Each row is a point on a tangle of strands that fork and nearly touch. The rows are in no order.
Points whose rows are less than 30.8 apart are linked; no others are. Some points are linked to none.
pez: -16,6,22,24,0,23,-14,-10
fiti: -7,-7,-26,-26,12,41,14,4
leg: -21,10,-5,-7,-10,-32,-24,-3
fupo: 30,-14,6,3,12,-30,16,-19
nabi: -8,2,-21,-6,-2,-9,-13,-34
pinu: 16,-23,6,8,-12,-46,14,3
sir: -44,-21,-5,-34,1,-10,8,-3
Kanu: -6,5,-8,7,12,24,-3,-37
benat: 23,-14,5,12,44,-20,0,3
Pivap: -14,-11,12,10,21,-18,-14,-9
koma: 11,25,9,-9,39,-1,-1,18
fuzeg: 15,-25,6,17,33,-14,6,0
mirer: 22,-10,24,22,-30,-7,26,-8
Feged: -8,22,12,-18,23,20,15,12
nozin: 28,-19,16,11,2,-15,27,-24
rinam: -28,-8,10,17,4,16,-15,-21
Deruv: -13,-4,-4,9,47,0,-22,-1
piv: 2,-17,-17,-31,-35,26,0,12
mazof: 9,27,25,32,3,11,-20,3
Dun: -10,16,-16,-22,20,39,11,9
Gud: -14,-13,36,26,-15,3,-8,-9
tuz: 5,21,16,-13,33,14,14,19
bozed: -28,-9,-20,3,-3,-9,-29,-4
litu: -11,1,9,4,24,-25,-17,0
laza: -5,32,-17,-21,-16,0,-6,13
boz: 15,16,-29,-24,-11,26,0,16
tamap: -18,24,-8,-27,-18,11,8,10
pir: -15,-23,30,24,-4,-4,-7,-9
kuv: 2,33,7,16,-3,32,-10,-20
fuv: 18,-10,-32,-13,-24,-5,-42,14
bibu: -8,8,8,-7,-8,-37,-15,-9
dat: -11,8,9,3,-18,4,0,-39
Fev: -30,-17,-19,-41,10,-13,8,0
Pid: 33,-6,2,3,19,-31,15,2
Pov: -38,-12,7,-28,2,5,16,0
Ziv: 23,5,31,26,-28,-4,14,-3
seni: 14,17,5,0,55,-5,-4,16
pesi: -17,20,-23,-7,3,-6,-23,17
zunib: -6,-30,-22,-38,-24,13,5,1
Bigup: 1,12,3,-3,21,-27,-10,-1
misog: 1,1,-21,-26,-34,26,-8,23
mes: 6,4,-25,-16,-25,14,-21,28
Bapud: -34,-14,-16,12,-8,2,-28,-16
kar: -2,8,-37,-11,-4,-8,-18,-18
tomel: 11,-34,8,26,16,-4,15,1
rav: 13,12,39,22,-29,-3,4,-6
Rubim: 0,-4,-24,-19,-4,45,-5,25
zafa: 16,-1,-1,10,0,-22,34,46
Kug: 20,-13,19,14,9,-3,16,-24
tem: -3,28,3,-13,6,-18,-8,8
vitu: 18,6,16,0,7,-28,11,29
koge: 6,23,-31,-18,-16,-4,-16,8
Folup: -1,23,-11,13,-1,41,-11,-20
keko: 6,-4,18,9,10,-1,5,-30
firig: -3,-10,-25,-21,0,45,6,14
kom: -1,8,-18,7,3,37,-6,-31
Zom: -25,-15,-21,14,-7,23,-20,-17
segu: 19,-19,-5,27,-9,-11,47,-11
podi: -4,12,24,6,-21,4,2,-34
Gaso: -26,4,-9,-25,-23,20,12,9
Telib: 14,19,-39,-20,-10,-6,-17,-2
vogob: 9,32,21,23,-1,18,-16,-7
makoz: 27,-13,12,24,-21,-5,39,-8
rezu: -6,-1,31,-21,7,4,28,14
nibe: 20,15,26,38,6,13,-7,14
naz: -5,10,-32,-6,6,24,-23,35
rit: 1,13,35,16,-29,3,-1,-17
tinu: 13,7,25,-5,3,-17,16,36
dunas: -11,-24,20,12,10,-12,-10,-13
rotar: 10,-29,-7,18,-11,-36,30,2
govu: 18,-10,24,33,6,18,14,3
povar: 22,0,24,38,9,22,8,13
zeder: -20,13,4,20,-15,28,-17,-13
boba: -9,-31,-33,-40,-10,-2,2,4
gerat: 21,-24,-7,21,-3,-31,34,-6
Reveg: 9,-18,19,2,-10,-39,5,-14
Kibe: 15,2,3,5,54,-11,-5,7
gufi: -21,-18,-19,-30,-16,19,13,0
kep: -5,31,-6,-18,-7,-20,-7,1
Kupab: 0,-18,-42,0,-10,4,-30,-9
Mivok: 1,-2,15,-4,-4,-38,-8,-14
vev: 26,7,9,-5,13,-36,12,16
Nelam: 7,6,32,-10,6,-1,24,29
sol: 8,-22,23,29,3,9,12,-1
zumuf: -24,6,-14,-1,-3,-23,-25,-6
sot: -10,25,-8,-20,14,25,7,12
venun: -26,0,-11,17,-16,33,-18,-17
Fisa: -12,0,-8,-1,-6,-3,-9,-37
voran: 15,-10,2,8,-9,-48,17,24
zudus: -6,10,-23,-13,-3,33,-14,33
Viti: -25,-4,19,-25,8,5,22,3
Vop: 17,0,-26,-16,-26,3,-34,26
ger: -1,2,9,7,14,12,0,-35
zivug: 18,-6,-5,11,-1,-41,26,35

A fork is a point with three links. Follow the links from the first point to the second and name the forks in between, in order.
makoz, zafa => pinu
kar, tem => laza
gufi, mes => zunib
misog, kep => zunib, laza

A fork is a point with three links, a tip a point with one. Leave the first point through the second and follow the links. Name the first fork or tip that comes.
leg, bibu => pinu
gufi, Gaso => laza
pinu, voran => zafa
litu, Pivap => Gud
bozed, Bapud => rinam
Viti, Pov => Fev
misog, mes => fuv
Feged, sot => naz

Name the points in between on the shortest way along the links from the first point to the second, in order.
Telib, dat => kar, nabi, Fisa
rotar, rit => gerat, segu, makoz, mirer, Ziv, rav
kom, nozin => Kanu, ger, keko, Kug
Gud, litu => pir, dunas, Pivap
mes, gufi => misog, piv, zunib
